Each row is a point on a landscape with many peaks, with its height.
From any point a climber steps to the highest of the 2 points nearest to it. It stops when none of these is higher. Distance is the straight distance between rows; heights are no part of it.
k622: 166	150	117	144	82	97	184	139	122	190	110	134	96	150	154	99	128	146	123	143	125	135	159	122	158	110	109	178	109	75	137	90	102	118	128	186	152	158	146	128	133	91	108	130	79	144	148	156	114	158	115	128	120	111	114	148	100	120	143	112	120	110	120	112	174	182  height 55.3
k779: 92	124	107	145	176	121	161	152	84	131	56	140	125	114	121	159	121	100	150	168	116	137	98	166	113	140	144	109	127	160	104	81	132	118	125	150	155	142	154	134	153	90	115	124	121	132	139	90	167	125	138	108	187	144	101	103	112	117	182	149	125	159	129	165	97	84  height 25.7
k229: 105	147	132	202	99	114	142	122	116	98	105	110	149	110	126	132	133	143	109	144	198	149	131	135	119	172	141	147	97	122	106	101	117	109	148	150	185	163	159	151	126	159	127	130	126	128	167	124	156	108	106	132	115	146	148	93	155	128	165	114	129	186	174	141	175	96  height 39.6
k185: 145	132	85	83	151	157	133	141	141	141	136	134	136	142	127	114	113	137	141	162	92	126	104	124	134	106	179	86	171	110	145	159	161	154	120	115	51	93	93	103	124	148	125	103	212	121	125	120	139	154	156	164	101	105	97	153	93	105	122	132	164	88	127	131	92	132  height 31.9
k538: 87	140	158	158	201	151	168	117	99	101	95	143	123	92	104	155	112	99	138	151	140	162	110	120	96	133	142	119	127	156	116	72	136	119	154	142	151	144	132	147	145	97	145	117	155	116	142	87	174	127	120	93	173	176	116	74	139	112	187	161	103	174	129	156	97	91  height 23.3
k251: 107	151	90	159	127	163	94	82	139	93	133	145	149	115	118	134	97	166	129	107	205	138	112	167	108	182	174	108	87	120	85	116	117	116	165	123	134	121	153	149	79	197	124	157	154	115	121	148	146	78	130	169	108	140	119	119	123	120	181	119	168	172	179	122	147	99  height 31.8
k51: 141	133	92	125	102	141	38	88	90	157	166	132	130	133	84	145	141	110	133	114	146	108	129	130	168	173	120	141	94	91	81	167	95	126	124	116	149	91	133	93	94	161	143	135	85	108	150	143	69	128	81	192	140	83	139	125	123	171	130	154	103	145	141	104	176	135  height 15.6
k11: 141	130	105	180	86	123	105	110	118	90	150	109	162	114	104	161	121	167	107	129	184	147	116	131	90	175	133	95	139	103	87	115	107	138	142	109	173	110	147	111	132	152	121	141	168	72	166	183	85	117	103	158	129	109	172	110	175	119	154	143	117	148	156	118	141	68  height 50.9
k201: 136	133	103	159	92	116	110	168	119	161	94	136	123	133	150	129	122	130	142	160	115	86	126	153	180	143	142	165	108	107	117	145	130	117	95	156	141	142	185	119	131	150	115	118	70	159	153	112	154	139	119	140	132	75	124	158	105	137	120	109	136	140	161	137	177	141  height 20.9
k858: 174	74	131	108	150	129	87	126	138	132	158	123	71	138	106	136	93	142	98	83	107	74	178	150	158	116	130	136	96	149	111	122	95	160	95	121	109	113	129	117	87	139	119	178	67	125	109	110	103	122	156	121	183	148	126	199	97	137	106	146	121	103	111	117	84	157  height 40.3
k76: 112	139	131	101	155	173	130	129	132	123	126	155	116	125	137	115	141	75	163	142	99	93	124	104	153	121	148	140	123	139	133	161	148	145	114	132	90	125	118	99	108	172	155	72	120	194	108	69	166	135	121	143	124	107	90	170	105	136	135	148	137	107	118	137	113	151  height 36.2
k391: 171	92	128	113	102	114	84	143	137	96	182	98	142	127	144	132	124	164	102	96	145	86	172	121	147	138	91	130	117	154	126	152	95	148	122	78	120	104	122	109	126	174	138	156	92	124	123	125	95	124	137	155	126	117	150	152	155	135	74	121	144	97	138	129	101	125  height 27.2
k580: 175	134	107	109	112	165	91	115	101	149	195	118	137	126	171	164	123	157	146	106	136	96	95	115	137	145	91	139	130	65	117	144	72	173	135	111	130	82	141	93	150	150	148	113	120	104	148	182	64	149	89	181	137	53	150	126	149	127	110	130	131	91	114	92	128	148  height 20.7
k200: 91	156	155	148	149	124	167	149	167	99	103	128	150	120	151	103	138	129	139	165	119	151	109	108	124	92	140	142	150	158	188	129	166	106	138	125	104	184	125	172	172	117	128	94	172	140	125	118	193	134	146	106	84	107	122	87	146	123	112	93	121	148	163	161	155	130  height 31.3
k704: 138	139	164	156	119	169	107	58	190	117	161	144	140	128	129	105	87	171	116	90	162	147	166	97	92	135	165	137	112	130	122	134	152	127	158	137	95	121	147	143	72	162	123	135	162	109	111	187	127	135	144	116	87	151	177	146	139	94	127	148	132	126	153	79	113	167  height 36.3
k285: 109	107	168	114	129	118	74	114	152	83	152	108	172	111	115	154	150	142	116	83	123	143	109	133	62	131	111	98	154	179	126	150	138	123	128	71	144	110	135	154	155	117	128	155	144	77	105	198	79	112	129	91	116	142	200	84	185	136	83	130	97	146	124	110	109	106  height 58.6
k819: 158	110	136	87	168	157	134	145	132	163	154	136	97	138	160	129	99	125	136	121	93	102	113	128	135	100	120	144	145	97	144	107	108	176	103	133	95	114	129	118	138	114	128	129	123	139	111	145	113	152	142	126	147	118	113	166	104	123	123	128	126	89	104	109	106	175  height 45.2
k70: 146	111	151	160	76	83	114	142	117	108	123	91	142	116	103	147	151	113	97	129	114	104	178	111	148	142	98	132	117	160	90	169	146	114	116	116	158	122	131	93	123	158	155	127	88	148	158	71	127	135	108	88	144	146	168	135	147	127	79	152	116	134	118	143	127	94  height 10.2
k220: 141	93	138	88	127	91	124	171	164	134	132	140	106	158	182	99	128	149	116	100	99	80	138	171	166	97	98	160	123	162	187	121	102	122	92	108	117	154	132	170	154	90	93	173	62	145	83	148	118	117	167	121	134	121	103	170	110	158	89	77	146	97	144	143	131	155  height 34.5
k310: 160	126	90	182	90	124	150	141	117	160	60	125	130	119	161	151	76	168	143	143	141	123	149	173	129	147	162	133	98	109	65	85	135	147	133	185	155	121	192	109	99	146	110	143	105	130	159	139	158	138	137	118	153	120	141	179	97	74	170	143	180	134	139	132	115	112  height 53.8
k22: 115	146	158	114	160	145	173	151	114	134	98	143	152	110	133	151	135	99	168	165	92	154	95	105	80	99	132	108	171	136	131	131	175	133	141	143	114	138	140	116	168	96	144	83	170	131	126	112	152	159	128	79	136	131	141	92	133	106	143	155	117	131	96	139	94	113  height 15.1
k476: 154	133	153	97	135	116	174	145	118	185	120	154	85	153	189	113	152	110	137	120	107	107	121	132	159	97	77	201	122	77	155	90	89	135	106	177	158	167	138	149	157	68	120	121	44	155	114	149	101	131	103	117	150	100	95	147	118	148	135	109	98	104	93	106	163	195  height 51.4
k671: 183	114	136	107	114	154	104	129	134	114	201	105	127	118	157	125	123	159	120	102	134	93	147	84	151	134	92	138	141	109	129	154	94	174	143	102	95	90	105	87	127	175	163	119	134	124	136	139	91	147	122	152	128	98	147	152	156	102	83	138	139	69	112	104	101	156  height 24.3
k317: 73	122	95	169	171	106	125	110	140	128	43	145	107	127	87	135	136	92	123	147	101	130	142	171	135	119	171	102	106	188	146	121	168	81	95	148	145	150	146	165	105	80	72	137	87	141	108	91	193	112	157	103	153	128	98	128	107	138	152	143	120	177	168	162	130	116  height 30.9
k349: 130	123	139	137	140	147	189	102	135	113	115	119	125	112	124	125	96	159	123	91	174	166	139	125	95	144	132	121	111	124	99	78	109	135	178	141	124	120	106	132	120	141	129	144	177	97	128	125	120	117	140	119	141	198	114	123	137	104	187	129	166	115	100	114	85	99  height 24.4
k811: 142	127	74	62	142	162	108	139	109	177	147	142	136	146	133	136	116	112	166	155	96	115	73	141	143	124	143	99	161	81	135	161	126	149	107	109	76	76	117	88	137	127	130	107	156	124	123	155	98	146	133	183	117	77	107	148	92	151	122	124	144	91	126	122	129	142  height 36.6
k96: 131	91	118	76	135	108	93	182	159	153	112	141	132	157	178	137	135	123	148	117	70	75	86	185	142	95	124	138	146	149	164	146	140	140	71	104	104	125	157	157	164	96	102	157	87	134	84	166	121	129	159	100	127	88	125	159	106	156	75	90	140	110	144	126	123	157  height 32.1
k609: 152	135	121	140	119	166	75	80	178	115	187	134	138	137	105	101	91	165	112	116	143	134	153	99	126	133	177	112	137	132	142	163	137	139	133	114	66	108	107	134	81	162	124	136	183	87	124	165	126	137	149	166	83	113	158	156	129	99	97	132	125	117	161	106	112	156  height 32.3
k189: 159	138	167	115	147	145	205	137	119	155	149	124	118	124	159	124	108	154	137	120	131	184	122	82	80	98	103	134	163	81	148	65	114	162	164	164	125	141	117	140	168	78	147	117	179	96	140	168	101	168	118	92	123	151	147	103	147	84	147	142	115	99	81	112	102	148  height 18.8
k24: 109	134	149	183	131	128	121	142	127	94	94	133	119	100	121	145	132	92	130	143	95	90	159	124	141	122	140	134	92	199	93	150	176	119	121	149	149	148	159	113	109	155	151	94	96	172	135	51	199	137	133	88	158	134	138	144	117	111	117	162	131	158	142	155	100	111  height 10.0
k864: 158	102	127	97	122	118	101	177	139	164	143	118	130	147	184	154	115	151	147	115	80	95	82	172	120	118	114	129	157	116	148	125	116	158	85	115	126	115	169	147	165	87	111	159	99	100	116	200	80	152	145	109	138	75	168	150	129	124	71	102	134	109	135	122	118	151  height 34.7
k923: 113	143	130	105	81	88	165	138	124	112	117	114	150	133	140	84	177	140	119	117	164	162	149	111	130	135	85	141	132	126	159	145	123	88	168	109	134	145	93	128	155	129	129	123	137	149	118	113	130	97	122	150	83	155	94	89	152	147	135	81	162	108	109	145	164	110  height 33.7
k53: 129	151	105	149	52	95	132	89	110	105	129	102	173	125	99	111	172	148	114	126	167	159	161	93	130	169	116	108	126	104	103	166	135	97	162	115	143	112	96	86	107	162	140	115	168	120	158	121	101	122	98	161	83	133	139	99	156	138	138	140	147	122	122	128	161	100  height 37.7
k598: 95	141	135	94	149	188	116	94	115	123	130	165	118	120	151	124	150	78	169	99	144	82	111	120	136	159	134	166	85	131	101	146	123	145	146	135	118	105	140	108	77	192	173	71	90	199	85	67	136	91	98	150	134	121	87	163	125	159	170	151	149	110	90	104	127	158  height 40.7
k611: 133	166	150	83	136	143	205	151	108	159	113	142	152	133	157	129	145	103	170	143	105	180	86	84	86	92	115	124	182	75	144	119	153	134	159	159	100	132	122	118	170	87	148	82	193	141	129	148	113	164	111	104	103	124	128	94	131	114	154	144	131	99	72	121	123	141  height 16.7
k478: 90	148	162	75	155	164	93	132	140	72	137	132	168	92	161	150	158	93	160	106	126	104	65	118	96	132	104	137	136	161	130	167	147	135	151	77	123	138	143	142	154	184	168	89	143	162	88	114	145	81	111	121	106	120	128	77	167	149	104	111	123	136	126	122	127	126  height 49.7
k294: 113	125	102	132	92	126	91	129	149	164	79	152	125	148	147	110	132	116	152	135	94	85	146	156	177	126	162	159	96	130	126	166	172	108	89	147	123	128	183	127	96	138	105	117	66	187	104	116	157	125	143	135	125	72	110	180	84	147	124	122	151	134	159	121	163	168  height 22.8
k577: 66	130	126	158	154	139	97	112	141	112	74	151	136	116	108	143	124	102	143	127	128	126	108	164	107	139	177	121	100	180	116	131	165	97	121	135	152	149	170	162	111	133	109	127	110	142	107	122	178	96	134	109	130	132	125	101	127	131	149	132	113	186	171	140	146	117  height 33.4
k242: 152	120	143	120	180	139	126	111	77	164	165	135	60	131	82	138	127	95	100	133	123	142	134	102	148	109	91	150	120	95	131	97	76	141	109	143	147	141	88	114	119	79	130	139	95	107	155	123	96	147	96	132	169	148	113	124	109	151	134	153	50	127	95	123	129	159  height 61.8
k106: 158	125	95	167	59	83	170	149	121	175	56	120	122	146	162	111	112	174	115	132	138	128	171	167	145	139	137	166	87	106	106	84	119	122	125	179	173	145	168	132	116	114	92	148	73	144	140	144	139	135	136	121	133	127	112	175	91	101	157	116	176	128	131	118	150	139  height 62.8
k254: 107	129	142	166	137	158	137	85	161	86	142	123	132	109	135	130	91	166	112	96	202	151	124	144	90	169	157	125	91	132	94	81	109	130	177	130	144	134	129	166	97	168	127	164	156	107	122	154	145	89	138	137	120	182	128	116	150	111	184	112	161	161	161	117	110	99  height 28.0
k557: 130	142	92	133	99	105	127	108	114	152	132	121	131	149	52	119	134	114	113	174	97	161	159	111	149	126	158	73	161	118	126	163	171	102	115	132	90	94	77	76	104	107	120	131	186	104	159	110	127	166	137	153	113	137	134	132	96	111	117	160	121	115	110	136	130	101  height 40.9
k111: 157	116	153	157	120	93	149	150	143	112	170	93	115	139	115	117	109	147	86	149	138	146	165	98	138	113	112	134	150	137	164	104	109	124	126	123	131	153	105	138	147	96	121	155	136	96	159	130	125	155	145	117	128	153	153	133	146	110	89	117	96	123	138	138	132	129  height 45.6
k492: 161	128	155	131	130	141	168	117	108	142	148	112	113	126	132	142	101	163	117	107	152	171	121	110	78	128	103	129	136	95	111	59	90	159	144	148	161	132	126	126	142	80	129	143	160	70	151	191	72	145	114	105	143	159	170	108	168	98	146	144	114	123	94	102	107	124  height 20.8
k331: 76	148	152	105	171	165	80	109	131	97	144	152	157	106	101	144	155	71	147	138	111	134	75	111	106	120	134	108	150	163	132	176	158	118	127	96	103	135	124	134	133	156	156	89	165	138	119	110	156	110	118	130	114	125	139	79	146	142	111	138	84	169	145	133	133	120  height 45.7
k351: 81	133	157	114	171	120	180	138	156	111	92	154	140	122	144	111	151	101	148	133	113	162	112	122	102	93	123	135	155	151	178	108	161	106	137	120	133	161	119	179	175	83	110	110	141	152	96	119	160	113	141	83	111	137	98	91	141	138	136	105	114	139	125	139	132	129  height 29.3
k546: 183	100	134	145	113	76	155	159	155	162	139	110	93	153	110	104	101	149	92	151	72	110	194	113	162	71	121	108	149	132	155	114	143	130	73	155	115	133	113	114	104	70	105	168	112	124	142	106	121	183	173	91	154	141	139	175	76	95	86	155	99	101	98	142	107	149  height 50.7
k230: 121	134	136	162	128	118	179	159	149	83	110	111	127	113	143	108	124	130	123	158	128	121	161	99	164	116	150	138	129	155	147	137	151	128	147	136	107	160	108	121	134	164	155	89	149	172	146	30	211	138	145	121	122	134	92	137	126	105	121	122	169	120	140	171	111	112  height 6.9
k771: 125	137	149	202	102	99	142	114	129	89	102	113	138	113	98	145	122	123	90	139	129	141	189	106	134	131	132	119	101	170	94	136	162	104	145	145	154	137	131	107	104	148	150	124	128	137	160	58	161	137	116	83	136	174	164	122	142	110	123	161	126	164	124	148	118	84  height 11.7
k627: 134	133	133	216	98	104	148	123	125	105	136	102	152	111	115	155	108	162	94	160	181	164	123	117	95	167	129	124	136	104	111	90	111	137	135	148	180	155	147	139	136	118	124	134	162	89	191	171	114	126	110	124	125	128	195	102	187	103	136	135	103	166	175	130	154	88  height 44.4
k94: 125	158	92	134	77	118	111	103	91	117	129	121	175	119	101	140	159	147	133	121	186	140	122	137	118	192	119	114	118	93	69	141	112	114	161	112	167	101	143	101	117	176	138	123	149	114	145	135	91	105	87	172	117	122	128	96	151	156	168	136	150	142	130	115	162	85  height 42.8
k510: 108	117	169	110	165	119	164	137	138	145	74	149	124	128	155	127	125	117	156	111	106	158	101	135	89	96	125	140	154	143	151	71	151	127	137	154	150	154	153	177	165	60	110	131	126	129	94	156	130	131	135	57	141	145	129	108	138	114	145	127	117	145	102	115	110	155  height 27.4
k403: 139	96	137	126	80	68	98	136	120	117	120	82	152	130	78	162	161	124	105	115	103	135	166	138	117	133	99	95	138	162	89	165	163	112	108	96	158	91	122	95	130	123	129	153	112	108	133	115	89	137	126	94	146	155	181	121	139	146	76	161	117	133	97	129	105	78  height 8.9
k675: 159	115	119	137	117	82	132	147	137	153	160	105	102	156	67	109	120	120	90	177	75	131	184	102	156	89	134	80	174	134	155	152	158	127	90	127	84	117	76	100	115	86	118	148	159	106	163	95	123	179	153	127	136	133	136	160	91	101	77	158	95	108	106	148	112	115  height 45.9
k807: 135	112	174	104	116	100	143	129	127	158	71	141	128	136	150	141	127	147	149	68	118	167	106	156	67	108	135	131	138	132	115	68	150	130	124	161	162	124	162	166	141	68	100	146	122	99	97	187	89	131	134	51	142	161	175	115	142	108	148	147	135	131	75	97	95	147  height 25.4
k197: 132	131	151	145	186	159	171	125	100	115	148	119	106	103	111	142	94	135	117	139	148	164	109	107	106	127	121	111	140	112	121	61	97	150	165	137	119	133	87	127	145	113	151	127	191	80	162	98	144	130	126	114	167	177	113	103	139	104	165	143	118	127	111	137	94	97  height 21.0
k276: 151	92	142	93	103	116	79	161	149	133	120	123	166	128	180	158	134	165	139	77	106	91	90	181	90	133	124	124	143	152	120	141	141	148	96	95	140	104	185	153	157	120	112	149	105	99	78	200	84	135	147	86	130	98	188	133	151	126	79	120	157	123	121	103	98	131  height 32.2
k900: 109	118	110	99	177	142	129	137	123	113	123	145	107	126	90	138	145	66	143	164	73	102	122	126	145	111	152	93	133	176	126	160	159	135	97	116	98	117	102	95	112	147	143	99	119	172	110	52	175	131	151	130	155	128	87	158	90	146	121	155	129	120	127	167	91	113  height 32.8
k79: 94	124	132	181	130	101	114	133	122	108	80	126	136	124	132	145	121	138	117	135	168	136	108	169	107	157	143	142	111	146	122	83	115	103	130	137	192	165	164	181	144	120	106	157	99	118	144	145	157	96	126	95	141	145	144	97	151	127	148	108	119	192	177	132	152	100  height 36.4
k715: 157	118	160	117	194	143	149	142	106	132	189	123	78	129	103	119	121	100	98	145	115	141	135	79	143	82	98	143	155	102	171	97	86	154	113	139	110	148	57	127	144	87	146	127	129	119	144	105	122	160	116	125	154	150	107	125	115	126	124	138	56	106	101	133	104	156  height 55.9
k333: 119	153	104	153	64	106	106	74	125	112	129	111	167	129	67	126	149	127	116	143	126	160	161	97	128	157	155	74	139	128	78	185	185	101	137	127	117	84	100	68	89	158	146	117	193	111	161	116	109	145	116	132	103	134	163	114	127	118	121	177	132	140	111	121	134	91  height 35.8
k45: 97	144	99	124	137	144	87	143	149	97	141	135	141	125	139	116	127	135	140	135	160	112	87	161	145	149	148	123	112	132	148	149	109	119	134	98	121	142	132	162	127	173	121	145	135	141	114	126	160	80	134	170	91	91	97	107	131	148	121	76	148	158	186	147	170	108  height 36.5
k100: 150	131	145	119	158	122	167	163	132	125	182	114	94	143	155	101	121	136	105	157	123	144	124	83	153	88	85	142	174	109	206	99	84	140	134	125	115	163	71	156	186	72	126	144	148	105	153	143	128	154	142	141	125	124	122	112	145	121	98	85	93	108	137	146	138	157  height 50.0
k535: 126	137	124	151	115	137	78	94	88	145	141	136	119	125	79	144	141	104	110	116	150	126	148	121	139	150	124	148	89	115	85	144	111	118	128	135	165	118	135	113	91	142	141	130	87	122	158	121	103	121	83	147	142	141	145	119	129	151	144	156	89	154	128	110	162	138  height 13.6
k116: 162	76	134	114	137	91	108	152	146	129	161	116	82	151	123	117	111	134	97	96	107	80	174	145	173	99	105	148	113	157	166	122	92	133	88	113	121	144	123	142	122	106	111	185	62	138	110	116	120	126	163	126	156	144	111	178	102	144	86	109	116	108	136	144	113	155  height 37.0
k534: 84	141	130	142	155	147	120	156	146	115	117	145	124	128	157	112	136	109	147	158	127	113	86	139	157	124	141	154	119	141	172	142	130	111	115	120	108	168	140	164	148	137	122	111	113	152	122	112	187	110	131	147	103	87	104	111	133	152	114	80	118	151	189	158	175	131  height 33.8
k952: 139	130	164	119	130	147	112	106	121	161	144	139	124	131	133	136	118	137	140	91	114	149	108	118	81	116	116	134	141	104	117	111	133	142	120	139	135	114	149	140	128	87	124	139	127	95	122	202	73	149	114	92	137	141	177	114	146	117	112	148	98	125	95	80	122	172  height 23.2
k608: 93	155	135	105	143	141	104	133	113	139	130	134	162	120	111	146	170	74	161	169	90	142	65	107	105	116	122	108	182	124	143	178	165	104	119	104	112	131	121	130	173	112	145	92	174	125	144	146	126	136	108	123	111	97	154	66	142	143	96	128	73	146	136	134	154	119  height 42.7
k145: 163	138	92	120	73	134	89	105	93	173	149	122	146	128	146	151	144	139	155	120	137	93	125	130	152	173	119	147	101	55	79	157	102	141	136	135	147	88	163	81	114	160	155	106	99	120	156	170	71	150	70	171	132	62	151	131	127	145	129	148	134	115	119	85	157	145  height 18.0
k85: 108	124	166	86	152	151	83	132	137	76	169	108	162	97	162	159	155	115	136	89	127	116	74	113	92	122	78	129	162	156	141	157	125	142	147	71	137	126	128	147	176	148	155	116	145	115	103	166	111	100	116	116	120	118	162	68	178	146	76	106	103	136	114	121	122	125  height 53.4
k110: 115	140	158	153	127	123	135	110	131	127	98	128	141	119	95	137	123	112	123	137	105	146	155	117	101	111	138	106	136	152	100	144	183	118	134	143	130	118	140	113	114	117	131	116	147	125	133	119	136	154	133	78	139	157	167	119	123	112	122	167	116	146	104	119	108	120  height 13.4
k151: 90	110	82	121	178	105	157	142	125	138	61	138	108	142	94	126	126	94	132	159	105	133	125	175	124	119	159	89	130	173	151	106	146	112	101	127	118	133	119	142	137	76	75	145	131	136	113	94	160	115	162	118	157	136	74	132	95	139	154	128	138	139	137	163	112	98  height 28.4
k665: 107	133	145	136	134	110	150	139	133	74	133	114	122	114	96	100	155	109	101	132	122	143	179	88	152	109	121	123	134	167	159	160	138	111	143	111	98	150	64	123	118	162	157	110	139	160	128	36	185	116	139	131	111	162	92	124	128	130	114	124	142	117	113	179	114	106  height 5.6
k247: 123	128	89	124	116	136	119	125	150	100	157	118	126	136	138	96	115	178	109	129	183	125	131	148	143	154	146	113	111	134	160	124	82	112	150	104	107	138	101	159	126	162	111	160	139	122	118	131	143	85	150	200	81	131	90	133	130	133	137	67	176	125	179	154	143	103  height 40.6
k733: 106	142	105	117	136	108	114	150	100	165	132	129	135	150	125	136	158	102	143	170	102	147	71	129	135	113	99	122	174	102	162	149	133	106	105	124	133	142	119	142	175	70	113	134	142	108	160	184	96	135	110	129	114	79	158	87	144	160	100	99	70	142	158	142	182	129  height 39.7
k35: 156	122	152	125	145	116	141	116	94	184	136	154	65	140	128	123	146	112	114	116	116	137	134	119	146	101	90	184	109	84	131	76	75	136	107	176	167	155	121	144	123	59	123	141	58	116	136	164	81	145	99	110	171	143	124	130	114	140	142	143	55	130	86	91	148	194  height 56.1
k223: 119	108	136	140	132	110	153	149	138	84	151	98	136	118	131	130	116	154	91	139	167	156	125	123	102	137	121	108	142	152	156	87	93	130	149	102	146	148	105	154	167	116	119	165	165	89	144	149	132	114	142	129	118	164	143	98	168	115	115	96	129	139	161	147	111	83  height 41.4
k287: 109	128	143	133	114	91	123	124	128	64	160	107	118	116	90	101	157	132	82	107	159	138	185	101	148	146	100	121	102	159	134	151	104	103	162	88	128	147	71	133	107	175	164	140	114	143	128	51	167	82	130	153	106	175	110	106	152	138	121	101	148	122	129	178	123	91  height 4.5
k83: 128	129	125	70	174	164	142	156	111	160	135	142	117	140	165	139	133	83	169	156	87	113	65	124	133	112	116	137	166	99	152	135	123	155	94	119	99	116	125	120	160	113	140	100	124	149	119	131	125	134	122	140	140	99	99	140	112	152	127	110	120	104	111	133	122	144  height 41.1
k568: 132	147	156	180	149	150	168	147	138	91	117	137	123	93	137	134	108	110	134	161	96	112	148	97	141	111	152	125	125	168	109	136	174	141	142	156	108	151	128	98	120	166	174	70	162	158	140	41	209	162	140	86	145	138	124	137	113	80	126	170	149	138	131	157	74	113  height 8.4
k400: 183	87	126	141	128	107	133	127	133	145	133	116	74	140	88	128	91	141	88	117	99	106	205	137	149	90	134	106	109	143	104	114	131	144	93	149	124	106	115	100	78	107	108	173	101	118	132	96	117	154	157	106	182	165	143	195	80	105	121	171	117	105	90	127	79	139  height 45.3
k762: 116	128	108	109	97	103	133	141	132	106	105	111	168	128	132	129	142	153	130	119	158	147	120	154	104	140	117	103	146	141	126	135	137	110	150	99	140	114	127	133	152	137	109	142	155	121	115	145	113	106	126	128	96	145	121	101	148	138	129	105	164	131	126	131	129	89  height 37.1
k27: 135	123	121	97	167	175	134	143	121	114	141	127	112	116	167	134	101	132	148	120	151	95	93	146	144	147	120	146	114	114	118	108	93	167	151	116	107	115	125	124	137	176	150	117	125	148	115	103	138	98	122	161	146	134	74	145	122	132	146	109	164	107	123	130	102	122  height 53.1
k943: 131	130	153	127	146	159	137	111	162	135	134	143	121	124	155	105	93	138	134	97	136	132	137	116	120	118	142	150	120	122	140	106	138	141	147	146	106	130	146	142	115	142	123	123	135	141	109	150	145	139	138	106	115	141	127	146	123	111	139	123	142	120	128	99	114	166  height 40.4
k649: 146	103	128	143	40	60	136	117	121	126	104	98	170	143	90	151	153	152	94	105	143	163	175	136	90	148	108	91	135	141	78	138	156	105	125	115	178	93	122	94	119	108	112	157	126	100	124	153	58	133	122	111	120	168	187	119	164	133	119	159	145	125	86	101	116	88  height 7.6
k115: 150	132	113	81	134	151	115	108	167	131	181	131	146	148	129	90	116	149	122	114	109	131	136	102	121	105	162	101	161	129	165	173	152	147	127	105	51	91	88	117	109	150	124	119	207	109	97	162	105	148	160	158	82	117	127	147	116	108	105	128	145	82	120	109	93	159  height 28.5
k66: 119	155	69	153	112	137	117	106	90	122	120	125	134	125	103	132	125	158	127	135	202	140	108	168	123	194	145	117	90	91	76	98	90	117	159	135	165	117	146	123	100	170	126	152	142	110	147	131	126	88	109	188	129	131	92	119	112	138	203	115	158	162	157	126	164	88  height 36.7
k292: 144	97	137	121	118	126	64	145	142	106	159	111	152	117	147	163	124	153	124	97	118	84	124	152	120	137	110	132	130	149	106	157	121	148	115	87	140	113	167	128	135	166	136	142	98	112	116	154	102	120	128	109	138	110	171	136	151	140	67	128	129	137	143	114	112	125  height 29.7
k494: 112	151	115	169	137	146	128	69	90	153	113	146	106	125	64	128	118	115	111	135	152	163	140	124	124	140	150	134	86	104	101	95	123	114	143	162	155	129	120	116	85	117	118	127	131	103	159	126	128	129	105	140	144	156	128	117	107	128	185	156	99	154	130	115	160	140  height 11.6
k149: 106	147	104	114	66	89	166	115	136	138	100	133	128	153	122	57	172	129	132	127	151	146	181	125	164	123	119	134	99	109	156	170	129	73	138	137	117	128	88	115	105	124	108	113	108	172	101	89	135	107	125	162	74	126	67	134	104	157	158	90	171	110	111	131	188	137  height 30.5
k656: 94	142	90	101	97	124	138	88	145	163	97	166	117	166	112	68	164	95	153	122	120	129	159	137	173	117	154	133	96	115	145	178	153	88	107	135	109	122	107	114	76	122	88	109	95	187	85	108	140	119	135	164	84	104	63	168	76	173	164	115	152	109	122	120	182	166  height 27.8
k163: 129	146	98	87	136	160	136	129	134	122	159	127	129	130	168	97	126	147	138	111	168	123	100	131	144	141	126	139	123	102	161	135	78	134	166	111	92	117	89	138	133	162	133	116	150	139	106	125	126	90	141	207	96	119	64	128	126	130	150	72	178	89	141	129	141	132  height 45.8
k927: 88	148	102	118	122	154	138	99	146	160	67	174	123	135	146	93	135	97	180	122	118	102	131	145	149	130	180	143	88	124	120	153	173	105	111	162	129	121	170	126	80	140	104	82	86	205	78	112	173	112	137	142	118	94	80	176	84	141	180	127	174	124	134	114	153	173  height 25.0
k818: 138	125	120	124	130	125	91	172	116	173	136	129	134	137	157	152	126	121	149	163	86	107	73	149	145	124	118	140	159	102	148	147	119	139	87	126	127	137	165	142	168	94	122	134	105	119	149	177	107	147	120	124	138	67	154	123	130	141	83	106	96	132	162	131	162	143  height 37.2
k36: 113	116	129	64	184	189	124	117	115	137	143	151	97	124	173	134	129	105	163	88	155	81	83	149	141	157	107	164	86	106	123	109	77	172	139	120	112	115	125	133	109	173	158	104	75	172	78	100	105	77	112	180	144	128	49	166	119	168	169	111	152	97	95	112	120	146  height 46.4

Two climbers start at each pair of points below. Name the first point that both come to, or write -.
k287, k70: -
k538, k24: -
k656, k665: -

Where does a climber stop that starts at each point below?
k230: k27
k197: k94
k403: k27
k927: k242
k510: k27
